Each row is a point on a landscape with many peaks, with its height.
From any point a climber steps to the highest of the 3 points nearest to it. It stops when none of these is higher. Distance is the straight distance between rows; heights are no part of it.
z_329 h=14.0: [  9  24  -6   1   0   7 -15  -6]
z_877 h=54.4: [  8  -3  -1   1  25  22 -17 -19]
z_552 h=83.8: [ -3  -3  -2  -5 -17 -15  23   7]
z_699 h=48.6: [ 12   6   4   7  26  20 -23 -21]
z_616 h=81.4: [-16   4  -4   5 -15 -32  18  18]
z_41 h=88.3: [  4 -14   0  21  10  13  10 -14]
z_213 h=51.7: [ -1  -2   8 -21  -9 -12  22  28]
z_595 h=87.2: [  3 -16   2  -3 -11   0   1  -6]
z_787 h=72.4: [ -3   5   8 -22  -5  -3   5  30]
z_301 h=66.5: [ -8 -12  -1  35   3  15  -4 -37]
z_275 h=72.9: [  7 -12  -8  13  16  23   4 -23]
z_910 h=83.4: [  4  -4   1  -6  11  14 -18 -14]
z_314 h=51.5: [  2  -5   6 -18 -10 -19  27  29]
z_36 h=67.2: [  4 -11 -12  24   9  22   4 -33]
z_704 h=76.8: [ -4   7   9 -27 -18  -9  -2  37]
z_237 h=84.3: [ -2  -4  -3 -10 -16  -8  18   3]
z_169 h=72.7: [-17   6  -6   3 -12 -35  21  28]
z_566 h=13.4: [ 15  12   3   7  10  11 -30 -18]
z_195 h=12.9: [  7   9   2   0   9  10 -27 -16]
z_251 h=24.4: [ -4   5  -4 -14  -7   7  -4  -5]
z_229 h=51.4: [ -1  -2   4  -8 -11 -26  29  28]
z_409 h=13.8: [ 13  21  -2   6   2   8 -24 -15]
z_986 h=85.5: [  3 -12   1  -8   5  12 -12 -12]
z_901 h=42.9: [ -3  14  -2 -15  -1   7   4  13]
z_210 h=76.1: [ -3   4   8 -26 -10  -7   3  33]
z_894 h=85.8: [  5 -19   1   2   6  11  -2  -8]
z_520 h=57.6: [  8  -4  -4   3  28  23 -10 -23]
z_104 h=67.5: [-28   6  -7   1 -13 -36  15  25]
z_732 h=87.1: [-11  -1  -1   7 -17 -29  13  11]
z_340 h=13.2: [ 23  11   7  12  15  15 -31 -22]
z_289 h=71.4: [ -7  -4  -1   6 -17 -25  13   7]
z_561 h=74.4: [ -2  -5  -2 -10 -13   0   5  -4]
z_514 h=67.9: [ -9  -5   0  32   6   7   4 -29]
z_819 h=62.1: [ -3   3  -4 -17 -11   3  10   1]
z_193 h=78.0: [-13 -10   9  15   2 -20   1   6]
z_844 h=81.0: [  6  12   3 -14  -6  -5 -11  33]
z_810 h=87.0: [  1 -16   6  10  -8  -8   3  -1]
z_382 h=74.8: [ -9  -3   0  30   9   3   9 -20]
z_620 h=80.8: [  8 -15  -4   7  16  19   1 -16]
z_476 h=52.8: [ -3   4   4 -20  -7  -2  19  20]
z_943 h=61.8: [  8  -6  -7   6  25  24  -5 -26]
z_429 h=84.7: [  4 -20   4   5  -2   2   1  -5]
z_268 h=68.0: [-15  -8   4  11  -7 -27   1   9]
z_67 h=4.5: [ -3  12  -7 -13  -4   9   0   0]
z_134 h=13.5: [ 14  15   0   6   5   9 -28 -19]
z_234 h=79.4: [  0   9   7 -23 -12  -6  -7  36]
z_998 h=67.3: [-11  -5   5  27  13  -4  11  -7]
z_693 h=88.2: [-23   0  -1   6 -13 -35   5  14]
z_479 h=65.7: [  8  -7 -10   8  23  27  -2 -29]
z_505 h=14.2: [  1  12  -6  -8   1  10 -17 -10]
z_257 h=74.2: [  0  14   2 -17   0   3  -1  26]
z_424 h=81.9: [  9  16   1 -11   1  -1  -9  28]
z_550 h=56.2: [ -4   4  -2 -19  -8   2  14   9]
z_585 h=75.2: [ -9   3  -4   2 -15 -29  25  20]
z_923 h=81.3: [ -3 -15   9  18   2 -12   4   2]
z_856 h=83.3: [ -2 -14   4  10 -12 -17   4   1]
z_556 h=88.1: [ 4 23 -5 -9  3  6 -5 15]
z_442 h=14.8: [ -2  12  -6 -11  -1   8 -11  -7]
z_927 h=82.0: [  7 -10  -2   0  21  20 -10 -18]
z_235 h=45.9: [ -3  -1  -5 -14 -11   6   2  -4]
z_960 h=13.3: [ 22  15   4  12   4  12 -28 -20]
z_758 h=86.3: [  7 -20   3  13   8  10   6  -8]

Two climbers start at each pair of points below. Name the first point that both come to, or write none.
z_986 / z_479 -> z_894
z_36 / z_301 -> z_41
z_251 / z_910 -> none
z_819 / z_67 -> none

Where does a climber stop that starts at each point below?
z_213 -> z_556
z_550 -> z_595
z_514 -> z_41
z_257 -> z_556
z_314 -> z_556
z_704 -> z_556
z_409 -> z_595
z_505 -> z_595
